Each row is a point on a landscape with many valleys, with its height.
A ball rolls from a point to the lowest of its 2 nearest points, and stops where none of them is lower. Distance is the straight distance between rows; heights are no part of it.
badek height 552: [  3   6 -24   0   7  -1 -15  -4  -9 -21  18  -7   9 -29  15   0 -19   5
   8   9  15  11  32  -1 -32  12   7  -8  -3  24 -19  -6  -3  -8 -11  10]
milal height 271: [ -8  24  -8   7   8   5 -31   2  -7 -16  12  20 -10  -7  14   7 -13   3
  -2   4  -3  17  16  29   6  27   3 -12  22  -9   3  -1 -10 -30   6   3]
mebif height 511: [  3  19 -10  27   8   9   0  -1  -6 -13   6  26 -17   1  29   3   9  18
  -9   0   5  11  22  24  12   9  -4  -3  13  -7  -3  13  -2  -7   2   5]
nif height 499: [-10   1 -18  -8   4  -1 -15   9 -13  -6   7   9  15 -18  -5   6 -12  -7
  -1   5 -11   4  17  -3 -33   6  -2   6  -2  20 -26   8  12  -6   6  -2]
Visu height 538: [ -1 -15   4 -19   7  -5   1  -2  27  37  -2  -1   1  20  -7   0   4  14
 -12  -1  -6 -26 -18   9  39  -6  -6 -12  -1 -12  13 -16 -10   9   1   1]
bop height 505: [ 22  18  16  12  27  -6 -15   5  12   4   1  19  -1  -4 -10 -17   9   9
 -16   2  17  -1 -20   5  36  14 -25  12  23 -25  -8   0 -21 -11 -18 -13]
pida height 446: [-14  -4  16 -11   8   7  -8   0  22  18  -9 -14  14  18  -9  -5 -16  -3
 -13 -15 -19 -19 -15 -16  41 -24  -1  -9  -2 -21  22  -4 -11   7   6  15]
Leki height 241: [ 12  -9  11 -12 -29  -5   9  -6   6  -5 -19 -15  10   3   0   2   3 -35
  19   1  -9  -8 -11 -25 -31 -10  -1  12 -13  -3  15   1  11   8  -7  -3]
moraz height 245: [ -7   8  -8   8 -19  12  -1   4  -8  -2 -20  16  -7  10  20  14   6   5
   3   1 -10  -8 -12   4  19   4 -15 -24 -11   2  -4   3  -5 -11  22  17]
Vezeg height 253: [ 18   6   6 -13 -14  -1  30  -2   7  -6  -6 -14   9  11  15 -16  -6 -28
  21   1  -6   6   2 -30 -25 -12  -5  16 -13  12  -1   5  -2  12   2 -11]
gapa height 542: [ -5  11 -28   4   4   0 -15  -1 -12  -7   6  13  -7  -8  12   2 -11  15
   1   9  -3  19  31   0 -25   9  -4  -5   6  15  -1  -2  -5 -18   9  10]
kesa height 358: [  1   0  15 -17   3   0  11   0  10  23 -16   7   3  15   0   4  -7  -1
  -3  11 -15  -1 -11  -5  18 -23   4  -9  -7  -1   9   3  -8   0  -2   1]
tepul height 586: [-15   7   4   9  -6   0 -34   6  -8  -5  15   0  23   0 -14 -13 -23  -5
 -22  12 -23   7   3   6   2  13   2   7  14  -4   1  19  -2  14   7  -3]
gak height 203: [ 18   3   2  -4  17 -15   4 -12  13  -3  -4 -16   5 -16 -22 -18  12  25
  -5   5  26  -6 -14 -10  15 -10   5  -6  13 -22 -16   1 -10  10 -25  -8]
dokun height 339: [  0  -1 -20  15  -9  11  17   0 -15 -22   0  18  -4   2   9   2  13  -4
   9   0   2   6  25  15  -5  -2   6   2 -15   5 -20  -4  -3 -11   5 -11]
Nur height 214: [ -7   9 -15  19  24  -1 -29   1   5 -19  28  27   0 -18  10  -3 -16   9
  10   4  17  28  32  31   5   7   6   0  19  11 -14   9   9 -31 -21   4]
zodak height 167: [  6 -25   5  13  12 -21   1  -3  10 -22  21  -6  10 -23  -8  -2  -7  20
   2  -5  20  17   5  18   5  -6  15   5   0   6 -21  -6  15   5 -22   2]
Mari height 146: [  7 -10 -20   4 -22  -6  10  -4 -10   7  13  -7 -12   2   7  -1  10  -5
  34  22  23  13  30  -1 -25  10  11   4 -14  28  -1 -16  -9   2 -14  -2]
nukis height 383: [ 20   7 -11   7   3  31   5   5  15  -2 -21  -1  -6  17 -10 -20  -7  -8
   0  -3   9  -5  -2 -16  34 -26  12   9 -10  -7 -24  -5 -24  -3  -5   5]
difu height 252: [ 15 -22   8 -19   5   4   0  18   4   5  12  15  -3  -3 -17   4   2  11
   8   1   4  18 -11   2   1 -13  26  -4  -7  -2  -8   0 -10   5  -1   6]
zak height 508: [-25  -7 -23   3  -8 -21 -23  -6  -8  -8  10  -2  16 -24   8  19  -8 -13
  13  10  -4  -3  17  -6 -33  15  -1   1 -13  18 -22  -1  21  -7  -6  13]
Fidir height 301: [-12   8   6  12  11   2 -17   5   0 -16 -14   0  13   1 -18  -8  -4  10
 -31 -13 -19 -10  -5  -3  12 -10  -4  12  24 -26   2   7   5  -9   3  -4]
Zufaf height 232: [ 24  11   3   6  14 -19   2  -8  -6 -19   2 -11   2 -20  -6 -14  10  20
 -17   6  33   3 -14   6  11   9  -6  -2   7  -5  -5  -5  -9  -4 -20 -19]
fopu height 470: [-14  18   6   7  16   6 -10  13  -4 -19  12  21   9  -9   6   4 -24  -4
  13  -1 -15  24   8 -13   4  -6  14  -9  16  -3 -17  15  -9  -7  -1   9]
Guso height 120: [  9  -9   4  -7  -2   0   1  -3   2 -10 -16 -11   2   7 -30   1   6   4
 -16  -2   2 -13 -13 -16  11 -15  -6   3  14 -16  -5 -19  -4   8  -8  -1]
sovaz height 376: [ -8  11   5   6  13 -17 -21   5 -10  -1   1   5   0 -10  -5  -9   2  15
 -30   0  -3  -5  -5  13  14  13 -26  11  17  -5  -2  -4   4 -15  -6 -21]
lif height 404: [-10  -9  -9  23  -4   7   5   5 -17 -20  -9  -3  -2  -6   1   7  11   8
  -9 -11 -13 -13 -21  -1   5  -2 -21   2   7 -16   8  -5  -1  -9  13   1]
Gede height 573: [ -5  24   8  -3  11  -5 -24   3  -6  -3   5   9  22 -17 -18 -11 -29  -6
 -15   8   2  20   5   2  -5   2   6   0  16   9 -10  18  -1   4  -4  -6]
nito height 564: [-14 -16  -2 -18 -17   0   2  -5   0  24  -4  -2 -10  16  -3  16   0  -8
   6   4 -24 -19 -14  -6 -15   1  -1 -17  -9  11  17   2  10  -2  19   4]
somag height 491: [ -2  -7 -23  22  -4  -2  12   1 -21 -15   7   0 -24   1  28 -16  19  13
  -8   3  -3   0   8  23   6  16 -20  17  13   3  -2   5  -2  -7   9 -11]
reg height 85: [ 10  -2   3 -22  14 -11   6   9   8  20  18  -4   8 -17 -17 -11   5   1
  32  14  20  13  -5   1 -25   8  12   0 -23  30 -14   0   8  11  -2  -7]
rik height 514: [-11   3  -8  -2  -5 -28  -5  -7 -10 -12   9 -13  21 -30   7   7  -3 -12
  26  12   9  -4  19 -18 -53   8   1  -1 -19  16  -6  -1  20  -2 -12  -1]
silus height 558: [  0   7 -20  -3  -8 -10  -9 -11 -20 -29  -1 -19  14 -22  12  -5  -7  -2
  -4   2  18  13  27   0 -33   3  -2  10  -3  12  -5   4   7  -6 -15   6]
Vufa height 368: [  0   1  10 -29 -14  31  -2  17   0   6 -16   9   7  16  19  18   1 -27
  27  -3 -16  -6 -14 -22  -2 -10   9  -8 -17  16  -1   7 -11   0   4  24]
Tafam height 489: [-18  -2 -15   3  -8   2 -11   8   1  -6  -7   7  15 -17   6   4   1 -19
  12   5 -27  -6   5 -14 -44  -3  -1   9  -4  11 -10  12  23  -6  14  -3]
Kuvu height 166: [ -8 -14 -20  16 -40   3  -5 -14 -10  -8 -15   1   0   1  19  18  12 -21
  17  10 -18 -22  14 -11 -33   4 -18  14  -3   1  16   7  20  -2   3   3]
puved height 74: [  1  -9   0 -12  18 -27  10  -1  11  -4  19 -13   6 -17 -13  -7  -5   2
  15  -4  17   7   5  -1 -31  -5   8  -2 -16  20 -21   2  32  15  -7 -11]
solu height 273: [ 16   5   0 -22  11  12   5  14  16  19   6   9  -2  10  -1   5  -9   9
  14  17   7  22  -4  15   3   0  19  -3 -11  14   0  -1 -12   3   4   2]
bitud height 207: [-10 -15   8  -6 -11 -15  23 -12  12  -1  -5 -14  -4   4  -2   8  -7 -15
   4 -18 -10 -15  -4 -12 -30   5  13   1   7  -9  10  -1   8  11  -5 -14]
rus height 116: [-16  -3 -30  15 -21  -4 -10   0 -16 -19 -14  -2   2 -10  19  13  11   6
   5   2 -21  -9  13   2 -19   7 -11   0   8   0   6   7  22 -13   8   4]
tukid height 147: [  7 -14  -2  12   5  -9   5  -1   0  -9   6   0 -11 -10  -4   3   7  24
   0  12  17  21   2  12   3   1  11   3  -9   6  -8  -3  -7  -8 -11  -4]
ziz height 452: [-10  10  -2   6  21  13   6  24  -1  -9   6   9  11   4  14   4 -14 -11
  14 -10 -18  19   0 -22  -7 -10   4   6   1  -1 -14   7  -6  -4  22  14]
Rir height 512: [-10  -1  18 -13   3  -7 -14  11  10  33   9  -1  13  13 -11  -3 -12   1
 -21  14 -12  -9 -17   7  52   0   6  -7  -1 -14  15  -4 -23  12  -3   0]
goru height 400: [-15   2  20  -7  -5   9   5   5  19  12   2  -6  17  14  -8   8 -19 -10
   0  -9 -31 -21  -2 -30 -10 -10  -1  -2  -6  -8  18   9  13  21  13  -1]
Pelof height 254: [ 13   9  11  -5   2 -13  15  -5  -7   2  -5 -13  -8  -5   3  -7  14  16
 -22   6  16 -11 -17   3  -2  17 -23   5   0  -5  11 -13 -10   2 -15 -11]
zizu height 360: [ 12   6  -7  10   8  16  15   8   5 -25   0  18  -5  -2   1  -6  -4   2
  17  -2   8  13  16  -3   2  -6  19   2  -1   3 -20   9 -15   2  -9  -8]
kif height 575: [-14 -14  -2   3 -15 -11  -7  -6  -4   6   5  -8  -2  -2  -2  27   3  -8
  -5  -5 -15 -11   1   4 -35  21  -4   1  -7  -9  18  -8  22   3  15  -1]
molop height 272: [  8  18   1  -4  -9  18  10   0  13  -4 -20  -2  10  12  15  -5 -18 -17
   5   4 -15  -1  10 -24  -2 -19  -8  12 -18   2   2   9  -5   2   6  -5]
fida height 420: [  2   8   6  -3  20  26 -13   5  20  11 -13   3   1  17 -12 -10 -15  -1
  -4 -10  -4  -3  -7 -16  37 -27   9  -6  -4 -12 -15  -4 -13   0  12  11]
nor height 130: [  9  -2  13 -27  -5 -10  14   4  -7  12  -3  -8  12   2   0  13  -2  -7
  13   8  13   3   0 -15 -19  -7   9  -4 -12   7   7  -2  -6  16  -7  -3]
reb height 451: [  6  13   4  -5  13  34 -17   7  15  -1   1  16  -1  10 -18   5 -22  -3
  -7  -5   0   8  -9   6  43  -5  12 -22   3 -18  -6   3 -17   1  12  13]
kupo height 529: [ -2   6  -2  -5 -23  -7 -20  -7 -13   9  -9  -3   1 -12   8  21  11 -14
   9  21   4  -5   9  -2 -34  19   1  -8 -12  11   2  -5   3   2 -10  13]
dafud height 98: [ 11 -20 -13   4 -23  -7  13 -12 -19 -11  -6  -9  -6   0  -3   2   4  -4
   5   2   9   0  -2  -7 -12  -6   2   6  -1  15  -9  -2   6  10  -9 -14]
dis height 421: [ -1  14 -12  10  18 -11   4   7   8  17  -1 -12 -30   7   3 -11  20  29
 -16   8  20 -10   2  15  -1  30 -24  23   6  14   8 -19  -2  -5  10  -6]
guto height 240: [-27   7  11  24  16   2 -32   2  -2  -2   2  11   8   8 -17  -9  -1   3
 -21 -27 -14  -3   3  -3  23 -13  -3  15  44 -22   4  26  20 -14   2  -8]
lepe height 121: [  8  -7 -13   6 -18 -12  21 -20 -11  -8  -4 -28 -17  -3  -2  -2   4   9
  -9  -6  11 -16   1   9 -11  18 -12  15   7   9   5  -7  11   7  -8 -24]
narum height 547: [  8  20  13  14  20  16 -24  -1  18   7  13  38 -11   6  -7 -11  -5   9
 -11  -6   6   6  -5  30  35  24  -3 -11  12 -19   4   5 -15 -24  -2  -1]
fegus height 442: [ -1   8  -1  -4  12  -6  -5   1  -1  26   3  -8 -23  16  -5   6   8  21
  -6  17   5   5   1  19  10  21 -11   5  -9   7  19 -29   2  -7  16   7]
neme height 380: [ -9  -6  12 -20 -16  17   5  15  -5  -2  -8   0   8  13   2  25   4 -29
  32  -5 -13 -10  -7 -36 -22 -14   3   4  -5  16  12  11   3  10   1  11]
pil height 310: [  4  20   1  12   9  27   2  -1   5  -9 -21   5   2  23  19  -6 -26 -14
   6 -14  -5   9  13 -14  22 -25  -4   4  -2  -7   2   9  -4  -4  12  13]
kig height 299: [ -6   7  -1  -5  -9  24   4  -2   1   3 -20  14  -3  16  25   6  -1 -15
   9  -8 -11 -10  -6   3  31 -12   4 -27 -34   0   3   1 -11 -12  17  25]
ner height 209: [  9 -30  11 -19  -5  -6  20  -3  11  17  -2  -7  -5   7 -23  13  19  -3
   9 -11  17 -19 -17  -6   0 -10  13   2   5  -3   8 -16   2  13 -17 -12]
mubuf height 344: [  3   8   4   0  -1   7 -15  14 -14 -16  -4  18  -1   4  -5   5   4   4
 -16  -3 -11   3 -14   6  27  18  -5 -13   1 -19   6 -10 -14  -9  12   3]
Nilar height 565: [  1  19  -3  -2   3 -11  -4  -7  -7 -19  -4  -9  19 -18  -3 -12 -20   1
  -8   0   8  14  14 -13 -23  -6  -1  12  11   9 -18  22  11   6  -8 -10]
zev height 650: [-15  21  -5  14  10   2 -26   6  -7  22  21  22   3  -7 -11  -7 -15   8
  -6  16 -10  16  20  26   6  26   6  -5   7   1  -7   7  -4  -1  22   3]
lof height 462: [ 14   4  -4  10   8  -3  -9   4  10  21  11  12 -14   2 -16  -6  10  29
 -11  14  14  11   6  29  14  17  -3  -4  -9  -6   6 -19   0  -5   3  -2]
tus height 509: [-12   2   0  -8  -3  -1 -26  19  -7  25  19  14   4  19   5   7 -10   9
  -1   7 -15  20  -1  -3   8  10  15 -19   5   5  18  12 -11  10  18  15]
nik height 580: [ -6 -15   5   1   8 -10  17 -11  16   0  10  -8 -16   9  -7  10  -3   6
 -21 -26   0 -15  -8   4   0   6   2   7  21 -28   9  -6  12  16   6  -1]
Lise height 112: [ -1 -11   9  -6  21 -13  -2   1  11   1  12  -9  10  -4 -30  -1  -9  11
  -5 -10  -3   7  -9  -8   6 -11  18   5  10  -9 -13   2   5  16  -5  -5]
Tene height 103: [ 12  -1   3 -22 -14   1   5   2 -13  15 -16   1  -9   9   3  12   2 -15
   9  18  15   2   5   5  -3   7   6  -9 -23  16  10 -12 -13  -4  -8   6]
Pozo height 351: [ -5  -1  12 -10 -18  26   7  10  -6  -5 -22  -9   7  12   2  15   9 -18
   6   0  -6 -11 -16 -19  11 -14  17  -4 -11   7   8  -1 -14  -4  -1  17]
mune height 347: [ -1   4  14   3  13 -15  -9  -9  10  12  -2  -6  -1   5  -9 -12  -2  16
 -29  -9 -12 -11  -9   2  12  -1 -10   4  18 -21   1  -4  -3  -8  -4 -14]
Dimu height 291: [ 18   1  15 -19 -11 -20   5 -15   2  11 -13 -23   6  -3 -19  -7  23  -7
   0  -3  25 -24 -20 -12 -13  -8   6 -18  -9 -11   4  -5   5  15 -15 -18]
Fam height 96: [  8   1  -6 -11  16  -5   1  17   2  -2  25   7  10 -27   1  -6   1  -6
  31  10  15  21  16  -4 -38  16  10  -2 -22  32 -26  -9   8   2  -2  -1]
rano height 161: [ 13  -5  11   4   8   5  25   4  -2 -11   7   2  13 -11 -15 -15   1 -17
  17  -1  16  11  10 -15 -21 -14   7  14 -20   0 -27   1  -2  12  -1  -4]
lito height 312: [ 16   0  21 -32 -21  -3   3   5 -11  14 -25  -9   6   3 -12   4  22 -18
  -4  -7  16 -18 -23 -12   1 -15   6 -15 -12  -1   2  -2 -14   6 -26   0]
Dov height 528: [ -9  10  -9 -13  -2  -6 -22  11  -7  17   4   3  -5  -1  12  11  -7   7
   4  13  -9  15  17  -6 -17  17  10 -12  -4  17   9  -3 -11   2  13  14]
kofa height 129: [  6   2  -5 -14 -10  -2  10  -2  -8  22   1  -6 -14   6   1   5  23  -3
  21  21  24  16  14  15 -14  12  18   4 -16  23  13 -21 -13   0 -10   6]
neri height 457: [-20   5  -8  14  -5  19   2   3   6 -14 -25  -9  18  -6   0  -3 -14 -15
  -4  -8 -30  -2   2 -11  -9 -23  -2  15  12 -13   6  16  20  -8  13   7]
Gade height 319: [  7   1  -7  15 -10  25  14  -3 -14  -8  -5  19 -14   0  -2   7  12  -5
   9   7  12   0  12  22   8  21  -2  -3 -16   5 -13  -7 -14   0   2  10]
rem height 377: [ -1  -8  13  -1 -13  10  -5   6 -13  -9 -14   4  10  -2  -7  13  16  -3
  -7   1  -7 -10 -25  -3   9  10 -12  -8 -11 -14  15 -18 -11 -18   3   5]
delum height 119: [ -7 -12  18  15  26 -14 -19   5   9  -8  27  -1  10  -9 -27 -10  -4  22
 -10 -23   5   9  -4  -2  23  -8  17   3  22  -1  -2   2   7   8 -14  -2]
Dopu height 173: [-25   0   0  23  10  -4  -9  -3  -6  -6   9  13 -12  -2   8  -2   9  21
 -20 -25  -6   1   5  11  16 -12  -2  11  30 -11   2  27  25  -8   6  -5]
ziv height 169: [ 18 -13   4   6  -7  -8  28  -4  -3  -2   6  -5 -11  -8  -4  -5  26  10
  11  15  21   6   1  22   5   9  12   5 -17  17   0  -9 -23   4 -24  -9]
lesu height 479: [ -9   4  13  -5   6   3 -25   2   8  22   7   5  19  23  -5 -16 -22 -10
 -12  -5 -21 -10 -13 -10  59 -15  -3 -10  -2  -8  17  10 -16  13  14  14]
fezo height 168: [ 15  -2 -13  15 -12 -15   6 -13 -22 -19  14 -19  -9 -19   0 -10  19  -6
  11  15  42  19   7  18  -9  27  -7  -2 -15  17  -7 -24  -8  -1 -12   4]
gide height 607: [-16  17  -3   2 -11   4 -33  -1  -1  11  -4  16  13  10  -1  -3 -27  -8
 -17   4 -22   2   2  13  24  15  -8  -7   2 -11   1   8   1   6  27   6]
Mup height 477: [ -9  28 -11  23  -2  12  -4  -4 -10  -7  -7  21 -10  -5  27 -13   2  12
  -7  -8 -12   6  19  18  10  -2 -14 -23   4 -14   4  11   5 -22  21  11]
Bido height 148: [  4  -5  22 -16  17  -6  19  11  -2  -3  12  -7  17 -15  -4   0  -1 -17
  17  -4  -1   8   4 -29 -31  -5  -1   2  -9   5  -8   2   4  19   3  -9]
bapav height 155: [ -1 -14 -13  13  -9 -13  11 -10 -12  -5  16 -23 -20  -7   6  -4  19  10
  10  16  23   8  22  15 -14  22  -5   9  -4  28  -4 -17   2   4 -14  -3]
tined height 78: [ -3   1  11  23  25  -6 -13  -4   5 -19  13  -5   1 -18  -7  -7  -6  11
 -14 -22  10  10   7   5   8 -17   4  20  24  -8 -18   9   9  -1 -23  -1]
nore height 407: [  3   4  -1   9  10   4  -3  -2   3  13   2  14  -9   4  11  -2 -10  16
  -6  -2 -17  22  13   6   0  -9   1  -5   6   0  -3   6   5 -12   9   2]
tapad height 510: [ 14  -8 -16  19 -14   2  14  -8  -2   2 -10   1 -22  17  10  -9  10  11
 -14  -4  -8 -10  -4  16  14   2 -21   8   2  -2   2   0  -2  -5   9  -7]
zodas height 527: [ 13  16  14  17  24   2 -21  -3   5  -9   0  23  -1   3  -8 -11  -3   7
 -15  -4   9  15   8  13  26   4   1   6  14 -17  -8   5  -8 -18 -16  -4]
napev height 139: [ -2  -6  -8   4  -2 -21   7  -9 -10 -14   7 -32 -21  -4   7   0  13  19
  -4   6  17  -6 -10   5 -16  32 -22  12   7  22   9 -22  11  -3 -10  -7]
siku height 333: [ 14  -5  14 -19 -22  27   8   5  -7   2 -31  -5   0  19   6   7  19 -24
 -10  -2   6 -20 -16  -7  21 -14   2  -7 -16  -1   7  -6 -23  -6 -24   8]
pek height 293: [  6  10   2   6  -4  10   9   0 -11   0  -6  13 -20   8  18  11  21   5
  -4  11   0   0  -3  18  25  18  -9 -16 -11   9  -5  -2 -13  -9   4   3]
zugo height 224: [  7 -15   5  -2 -24  -3  17 -21   8 -14 -19 -30  -4   4   7   9   7 -23
  -2  -6 -13 -18 -15  -5 -27   0  -2  11   8 -18  19   5  14  11  -3  -3]
movob height 276: [ 20  -6   8 -11 -10 -21  22  -9  -3  15  -1 -26  -6 -10  -3 -10  32   1
  -4  -2  34 -26 -24  -4  -2   2 -14  -8  -4  -4   4 -18  -9   6 -25 -17]
Vas height 555: [-10 -13   9 -12 -24   2   5 -12   1  25 -10 -11 -19  12  11  14  11  -4
  -3   6 -17 -36 -17   7  -6   0 -15  -7  -6   7  34 -11   7 -12   2   3]
Vosed height 419: [-15  -2  14  -2 -10   4  -6  -4  14  19  -6 -11   5  15  -3   6 -16   0
 -21  -6 -28 -17 -12  -6  13   0  -1  -7  -3 -12  24   4   3  12  14   6]
Fos height 191: [  5 -18   1  -1 -13  -8  37 -24   5   5   6 -26 -12   4   0  -5  -2 -14
  -1 -12   7  -6  -7  -2 -11  -2   1   8   7 -11   0   0   1  31  -7 -11]
vope height 182: [ -5  -2 -16   6 -27   7 -11  -7  -8   2 -17   2  -4  -2  27  11  13  -7
   4   8 -26 -18 -10   0  -5   5 -19 -10  -4   1  18  -1  17 -10  27  18]
faf height 189: [ -4 -20  -7  15 -36  13  15 -22 -14  -1  -9  -5  -4  -3   3   6  11 -27
   5   2  -6 -22  -3  -2 -18   1 -29  18  -2  -1   9  -1   9   5  -5  -7]
sabo height 196: [  1   4  -6  15  28  -5  -8  -3   5 -31  18   7  14 -30  14  -7 -26   5
   8  -3  26  25  35  21   6 -12   8   6   9  23 -17  15   6 -11 -30   7]
Gova height 630: [-21  20 -17   9   1  -1 -22  11 -10   9   3  19   7   8   3  -5 -11  11
   4   6 -21   8  15   9  17   8  -2 -14   6  -7  -5  22  13   0  27   3]
Bagus height 230: [ 12 -20   7 -24   5   8  22  18   6  24  -2   5   5  16 -16   4   8   3
  17  -6   6   5 -14 -15   9 -27  20   5  -2  -6   1  -6  -6  13  -5   2]
mera height 292: [ 10   7   9 -17  19   5  -4  16   8  14  12  19   9   4 -11  -3 -26  -1
  16   8  -8  24  -3  -6  14  -2   5  -9  -3   3  -8  11 -11  12  17   1]
zil height 190: [  7 -15   8 -21   0 -15  22   2   1  12  -2  -3  -6   0  -2  10  20  11
   3   5  12  -2 -14  16  11  -6   5  -1  -1   1   8 -13 -15   6 -18  -2]
lele height 239: [-13  22 -17   8  18   1 -24   5  -2 -21  23  26   3 -14  13   5 -21   4
  10  -2  -2  24  32   7  -2  18  21 -17  14   0 -11   9  -6 -21  -4   4]
guz height 389: [-13  -8  13 -19   4  13  11  14   8  10   9   2   7  15  -3  13   2 -21
  24  -7 -32 -14 -14 -42 -24 -12  -5   3   0  10  10   1  14  12  22   1]
nula height 482: [ -6  10   2 -11   4  16 -12  11  -1  12   6  23  -2  15   3  11 -10  12
   2   2  -5  12  -8  17  34   0  13 -26  -4  -6  12  15  -8  -2  19  17]
fibap height 583: [-22 -12   3  -4  -4 -13  -8  -5  14   5  15 -14   0  -1  -5  10 -14   9
 -17 -12 -12  -3  -6   9 -19  21   7   1  13 -15  21 -11  20  13  12   0]
duf height 519: [ -7   7   3 -17  -8 -14 -12   0 -12  17  12 -15   7 -19  -3   6   6 -10
  22  15  12   9  12 -16 -47  19   7 -14 -21  29  -9  -9   4  -6  -7   7]
vokir height 349: [ 18   9  -5  -2   7  30  16   5  15 -10 -10   6  -7  32  13 -18 -19 -18
  13  -9   1  10   4 -17  26 -31  14   3  -7   0 -13   6 -24  -7   8   1]
fupe height 401: [  1   8  -5   2  29 -19   2   5  -1   3  -1  -1 -21   1   5 -13   9  29
 -23  -2   5 -18 -15   9   4  22 -29  24  15  -3  -2  -8  10  -5   6 -26]
Derof height 306: [  3  10   2   8   5  15 -12  11  -9 -20   9  26 -18   0  11   8  -3  11
  -2  -7   1  10  -6  27  23  29  -5 -27   8 -11   4  -7 -19 -22  15   2]
Rula height 568: [  0 -14   1  16  16   5  24 -10  26  12   1  -1  -9   9  -8   2   5  12
 -11 -18   4 -18  -5   6  22 -16   0  16  15 -31   3  -7   5  12   7  -4]
Liro height 178: [ 14 -16   1   2 -13 -13  35 -18   4  -6  14 -30   2  -5  -5 -20  12 -18
  12  -8  27   3  -5 -15 -18 -13  16   2  -5  10  -8  18   0  33  -9 -11]
rato height 156: [  9  -7   7  -4  10  -4 -10   7   4   5  -4  -1   7   4 -27  -5   1  14
 -14   0   6   3 -14 -12  28 -11  13  -9   7 -16 -10  -4 -17   7 -15  -5]
sipi height 56: [  1   0  -4  -6  -2  14  -9  12  -6 -19 -22  -2   2  10 -17  -1  -5  -3
  -4  -9  -8  -8 -12 -21   9 -14   8  10   3 -10 -16   1   5  -2  12   4]
dab height 115: [  9  -2  -4  -4 -19   1  -5   0  -5 -15 -21   2   5   3  -9  -5 -11  -9
  -6   2 -11   4   6  -3 -12  -5  -3   1  -1   3  -7  -4   7  -5   4  -3]
Gunug height 478: [-21 -11  -3   6 -14  13   8   3  -1 -18 -17  -8   9  -5  -2   7   6 -19
  11 -10 -31 -14 -10 -20 -28 -13   4  13   1  -5  -3  10  23  -1  14   4]
turok height 546: [  6 -15   7 -24 -30  -2   8 -16   4  24 -20 -19  -8  12  17  10  16 -23
   1   1  -5 -23  -6   9 -11 -12 -12   1 -12  20  35  -9  -4  -4 -17  -3]
Lekif height 438: [-15  12 -13  26  -4  17   5   6 -20 -15 -10  12  -6  -6  23  -6  21  18
 -14 -11  -7 -12  -4   8   7   1 -25 -10   4 -13   6  12   8 -16  23   4]
lat height 471: [-21  13 -26  24   6   1   9   4 -22 -18   2  12  -8  -4  32  -9  20  11
 -11 -11   3  -6  14  21   6   5 -22  15  21  -2   7  19  25 -11  14  -7]
Nakob height 484: [ 27   6   1   2  14  -9   2   1  15   9  -5   9  -3   2 -10 -13  12  23
 -14  11  12  -5 -13  17  28   6 -16   7   0 -22  -6 -15 -16  -2  -9  -6]
Pep height 541: [  6  -6  10  -5 -42  -8   9 -26  -1   7 -11 -31  -8  -2   8   4  19 -28
   8   9  12 -20  -8   0 -31   6 -10   8  -5  11  29  -5  10   2 -21  -1]
Bug height 171: [ 13  -7  10  -1  18  -4  34  -4   9 -11  27 -18  13 -20 -11 -24   0 -10
  17  -9  28  15  -4 -18 -19 -20   9   9 -12  12 -21  15   3  24  -7 -11]
vimus height 181: [  4  -7  -6   2  21  -7   1   9   2 -30  16   2  12 -25   1 -10 -15  -5
   9  -1  13  23  25   7  -5  -7  15   6  -4  14 -30   5  13   4  -9  -1]
bugoz height 334: [-12  -7   0 -19  -4  16  11   0   9  15 -12   3   4  27  13   8 -10 -16
   7   5 -17 -17  -5  -1  23 -25  -2 -11 -26  14   6   3 -12  -7   6  10]
nefo height 554: [  1 -18   8  -8  17   0  10  -2  36  27   4   4  -3  15 -12   0   0  13
  -1 -11  -8  -9  -9  -4  16 -14  15  -4  11 -27   8 -10   1  12   0   1]
ludi height 535: [  6   0  -5   7 -29  -7   0 -15 -18   7  -8 -27 -10  -7  18  12  19 -15
   2  17  11  -4   6  -2 -28  23 -17   5  -9  14  12 -16   1  -3  -7   7]
mavok height 117: [ -1  -6   0  20  11 -12   5  -6  -2 -17  13   5 -10   0   3   7   4  22
 -12  -6   4   6   5  12   6  -9   4  11  14  -5  -3   6  10  -5 -12 -12]
suse height 379: [  6   4   9  -2  16  -4 -12  -3   9  28   5   8   0   5  -2  -2 -13  20
 -15  10  -5   3  -5   8  13  -6  -5  -6   9  -9  16   3 -11  -3   2   0]
mok height 87: [ -2 -19   5 -14  12 -28  12 -13  12   5  11  -9   3 -13 -24  -3 -11   3
  -3  -8  10   0  -8  -1 -21  -2  16  -6  10  -9  -7  -3  19  19  -4 -16]
bos height 431: [ -5   0   3  10  15   8   5   0   4   4   1   9   6   2  -1  -2 -15   0
  -4 -13 -21  11   0 -16  -5 -28   0  18  11 -13   1  10   8   0  14   6]

For each start below, name the point where the ball stops.
Mup -> tined
somag -> tined
Dov -> Tene
Vezeg -> Tene
fopu -> tined
narum -> tined
Gova -> Tene

Call two points neighbours if one is among the 2 nearest of the other. Go from one point of each pair to the other, from neighbour to neighbour, staying as low as possible. Name the highest point that can't be avoided.
tined and puved -> delum
dafud and Tene -> bapav
puved and sipi -> rato
sipi and dafud -> dab
